Points on a hilly landscape, in no order, each with its height.
A ball rolls from a point to the lowest of its 4 nearest points, and stops where none of them is lower. Distance is the straight distance between rows; heights are no part of it.
los height 13.0: [  5 -20   8 -11   9   3 -36  -7  26   8]
dom height 12.2: [ 17 -30  -1 -11   2   8 -43  -7  36   5]
katuz height 53.5: [ -3   2  -2  22 -17   9  52  -2  -1   8]
budu height 35.5: [-19  10 -21  10 -14  -4  28   1 -24 -21]
tavi height 12.6: [-12  21 -15 -16   5  -3 -11  26 -37   6]
vizi height 47.3: [  1 -17  11  -4  12  -1 -21  -9  24  -2]
det height 13.7: [-11   6  -3 -11  17  -7  -1   6  -2  -6]
taki height 12.4: [-14  15 -15 -17  12  -4  -4  20 -24  -1]
bapo height 33.7: [-14  11 -14  17 -23   5  45   0 -15  -6]
sunaz height 17.0: [-20  13 -24 -10   8  -3  -4  20 -36  -4]
duzel height 4.8: [ 15 -25   5 -14   3   7 -44  -7  33   8]
zak height 32.1: [  5 -17   8  13   1  -2  -4 -18  22 -13]
zam height 13.1: [ -9   9  -4 -15  18  -6  -4  12  -8   0]
tute height 42.1: [ 18  21  26 -26   2  -5 -38   1   3  17]
dazu height 18.2: [  5 -12  12 -16  10   0 -33  -4  21   9]
dozup height 25.6: [  9  34   9 -23   5  -6 -22  20 -21  14]
Zez height 19.8: [ 15 -31   3   9  -1   4 -23 -16  31  -8]
senu height 27.3: [ 22 -24  11  26 -16   7   8 -21  23  -1]
Pim height 39.3: [ 14 -29   8  29  -2  19  46 -10   7  30]
rato height 67.6: [ -3 -11   7  -3  14  -4 -10  -8  16  -5]
bunem height 36.5: [-20  13 -20  12 -22  -1  33   1 -27 -17]
tur height 30.9: [ 15 -18  13  27 -15  11  34 -14  12  14]
dev height 29.3: [  4   1  18 -22  12   1 -30   0  12  16]
Nima height 36.3: [-25   9 -26  -2   2  -2   3  14 -40 -13]
roki height 33.0: [  2   2   4  21 -12   3  37 -10   6  -2]
Zuvo height 12.3: [ -9  17  -7 -20  14  -4  -8  20 -20   4]
Besu height 26.0: [ 17 -18  13  27 -14   9  22 -17  19   6]
bunuv height 24.4: [ -7   3   2 -16  18  -6 -10   6   1   1]
luv height 52.5: [  3  10  16 -24  12  -4 -28   4   2  16]
badi height 32.0: [ 17 -25  12  28 -11  18  36 -14  11  24]
sifu height 12.8: [  6 -10  11  20  -5  -2  16 -16  17 -10]
Zisu height 56.2: [  8 -11   6  24 -11  13  48  -6   6  18]
fites height 13.9: [  4  33   0 -19   3  -4 -19  27 -29  13]
Gono height 19.5: [ -8   5  -3  10  -1  -6  24  -5   1 -18]
bof height 39.2: [-26  10 -25   7  -9  -5  20   5 -32 -20]
tomel height 49.0: [ 24  48  13 -12   0 -13 -35  18 -22   3]
Ral height 8.3: [ 12 -17  11 -20   3   6 -46  -6  27  17]
Tok height 12.9: [-14   9  -9 -10  13  -7   3  10 -12 -11]
zop height 13.4: [-15   8 -15  -3   6  -7  10   7 -14 -18]
zom height 17.4: [ -1  18   4 -23  13  -4 -15  17 -12  12]
Vegi height 31.6: [ -4  -5   4   4  13  -7   0  -8  12 -13]
Katof height 54.0: [ 18  34  20 -22   3  -7 -31  11  -9  13]
vop height 27.1: [ -8  11 -10  15 -16   0  38  -3  -8 -12]
zugi height 18.4: [ 22 -34   0  11  -6   7 -25 -17  36  -8]
Peno height 24.0: [-21   9 -23  -5   5  -6   5  14 -30 -15]
Sitim height 40.0: [ -2   4   1  20 -15   4  42  -4   3  -2]
tas height 45.1: [-31   8 -29   6  -7  -5   9   8 -48 -18]
nam height 17.9: [ -3  -2   4  10   2  -6  14 -10  11 -14]
Luk height 9.9: [ 11  -3  18 -23   5   3 -43  -3  18  19]
Zamu height 4.7: [ 19 -35  -1  -2  -2   8 -39 -10  39  -3]
resa height 21.1: [  8  -7  11  24 -11   4  29 -15  15   0]
suvo height 33.4: [-16  11 -18   9 -11  -5  28   1 -16 -20]

Two balls start at each pair of points below. Name the first point that both come to, or write -.
rato / vizi => -
tur / katuz => resa
tomel / det => Zuvo
Sitim / Zisu => resa
Vegi / zop => Tok

Where does a ball stop that starts at each point below?
Luk => Zamu
Peno => Zuvo
los => Zamu
